Each row is a point on a tangle of strands that fork, close into loops and nearly touch. The rows are in no order.
In the rows, 128 means zero.
Points whose rows are less than 48.2 apart are linked; no others are. Some points are linked to none.
baza:  94  82 123 162 133  90 107 151 160  80 155 188  91 137 151
mono: 111 159 116 127 162 151 103 137 154 156 136  60  98 157 122
bevuv: 191 123 181 104  99 129 147 113  66 127 103 155 200 111 116
dos: 140 121 108 116 122 162 155 100  75 143  90 149 140 107 100
rikit: 105 162  69 121 164 169 138  86 104 157  99  90 125  98 101
liga: 182 119 195 107 105 118 123 120  71 125 117 152 213 108 120
dere: 175 106 168 115  91 134 168 106  67 113  73 195 177 122 125
luro:  82  52 106 138 129 122 117 137 117 104 134 225 109 105 142
mibu: 138 136  93 113 129 169 159  91  74 148  88 127 138 102 100
zik: 119  65 144 123 102 133 141 112  89  95  95 236 157 112 127
Bofi:  92 140  92 136 161 159 109 138 166 143 139  86  73 162 120
zeg: 117 170  92 115 164 158 123  97 100 165 111  72 134 102 107
puvo: 150 113 126 116 121 155 141 108  81 133  96 160 157 115 101
karu:  96 158 100 130 164 158 104 133 156 157 134  70  85 159 120
tekib: 144 142 166 158  92  94 109 174 212 103 166  90 113 160 144
vun: 126 123 139 151 127 118 105 161 190 107 159 113  86 171 135
soko: 126 154  74 111 137 169 174  81  87 152  86 112 133  89 106
Nid: 101 106 124 179 110  83 115 169 197  80 155 162  65 144 156
serit: 123 166  65 111 137 169 194  68  85 154  79 106 136  83 120
demap:  95  55 132 134 118 114 117 115 103  85 119 241 149 111 138
malir: 125 124 141 170  99  92 115 170 216  83 162 124  83 160 141
Difa:  85  80 117 172 120  71 109 154 172  79 155 196  77 132 170
voku: 161 103 151 113 101 146 163 105  73 117  82 187 167 115 116
kabo:  92  67 118 154 142  99 104 149 144  88 152 198 100 131 146
takob: 125 154 135 120 145 137 100 148 164 157 149  64 102 165 123
tif: 102 166  60 117 167 170 158  81 100 150  89  91 129  82 109
ved: 131 178  90 106 155 154 148  81  91 169 108  75 144  84 110
poka: 134  79 146 120  97 140 156 115  83 102  81 224 160 118 120
nili: 135 191  98  93 147 141 171  72  89 175 109  69 156  70 118
kori: 167 169 112  95 119 144 181  78  67 167 100  97 160  91 115
kamif: 148 141 171 146 108  97 103 171 200 109 172  91 119 168 148
Dazef: 158 151 104 105 120 158 174  82  75 156  88 119 151  98 111
kub: 133 172 153 104 143 124  97 157 144 175 158  47 130 154 132
sasi:  82  44 121 136 118 110 117 122 116  94 130 245 133 100 150
luvi: 162 178 114  87 119 134 185  74  70 175 108  79 166  80 122
kad: 136 159 167 118 119 119 101 173 173 156 170  52 126 166 139
kimop:  96 120  84 128 160 164 114 127 116 141 125 123  98 137 108
Modo: 143 197 105  85 129 127 188  69  81 179 111  72 165  66 125
fezo: 141  90 144 117 106 148 148 110  79 115  88 197 164 115 111
Bukit: 113 175  50 112 146 170 210  60 104 145  74  99 132  69 126
koril: 125 167 128 114 166 138 100 132 127 174 142  57 124 141 119
doz: 192 119 180 106  95 128 156 108  61 120  83 170 192 115 124
Mufa: 142 131 156 144 126 108 100 167 188 109 162 102 113 166 138
dapa:  90  94 114 178 110  73 117 168 187  78 156 176  68 137 165
Duzo: 127 174 163 105 134 120  99 171 158 174 167  37 127 162 138
vapop: 117 113 131 158 138 119 106 159 175 106 158 134  93 161 131
maz: 106  95 127 158 140 104 106 155 163  93 158 163  93 153 135
nebu: 142 149 160 127 127 116  98 165 175 148 166  67 114 170 137
mivuv:  92  61 118 146 135 106 105 139 132  90 142 211 111 123 141
zov: 177 123 194 105 119 110 106 130  80 126 138 136 211 117 122
donad: 133 169 143 107 153 132  95 145 122 177 151  53 130 146 126
Guler: 152 148 176 119 136 112  92 171 142 150 169  76 145 159 138
kar: 114 135 112 135 154 148 101 147 161 136 146  99  85 167 122
malom: 134 139 147 131 143 131  97 156 164 143 155  80 111 166 127
beli: 110 112 125 177  97  80 116 170 207  75 153 148  71 152 149
Ribus: 107  62 139 128 104 116 133 115  95  87 105 242 160 112 134
feg: 136 129 148 166  94  94 114 172 212  93 164 107  97 161 140
Rered: 150 115 171 154 128  91  91 158 164  86 164 128 140 158 148

A tip is a point with one link. Name the tips that can be reached along the links from each point below, in the order of the rows.
Ribus | zov
nebu | koril, kar
zeg | puvo, tif, Bukit

A fork is a point with three links, a tip a point with one. Leave the first point through the second and follow the links. Name the first fork or tip that comes.
Bukit, serit | mibu
kad, nebu | kar
feg, tekib | baza
nebu, kad | koril
kori, luvi | tif
dere, doz | zov
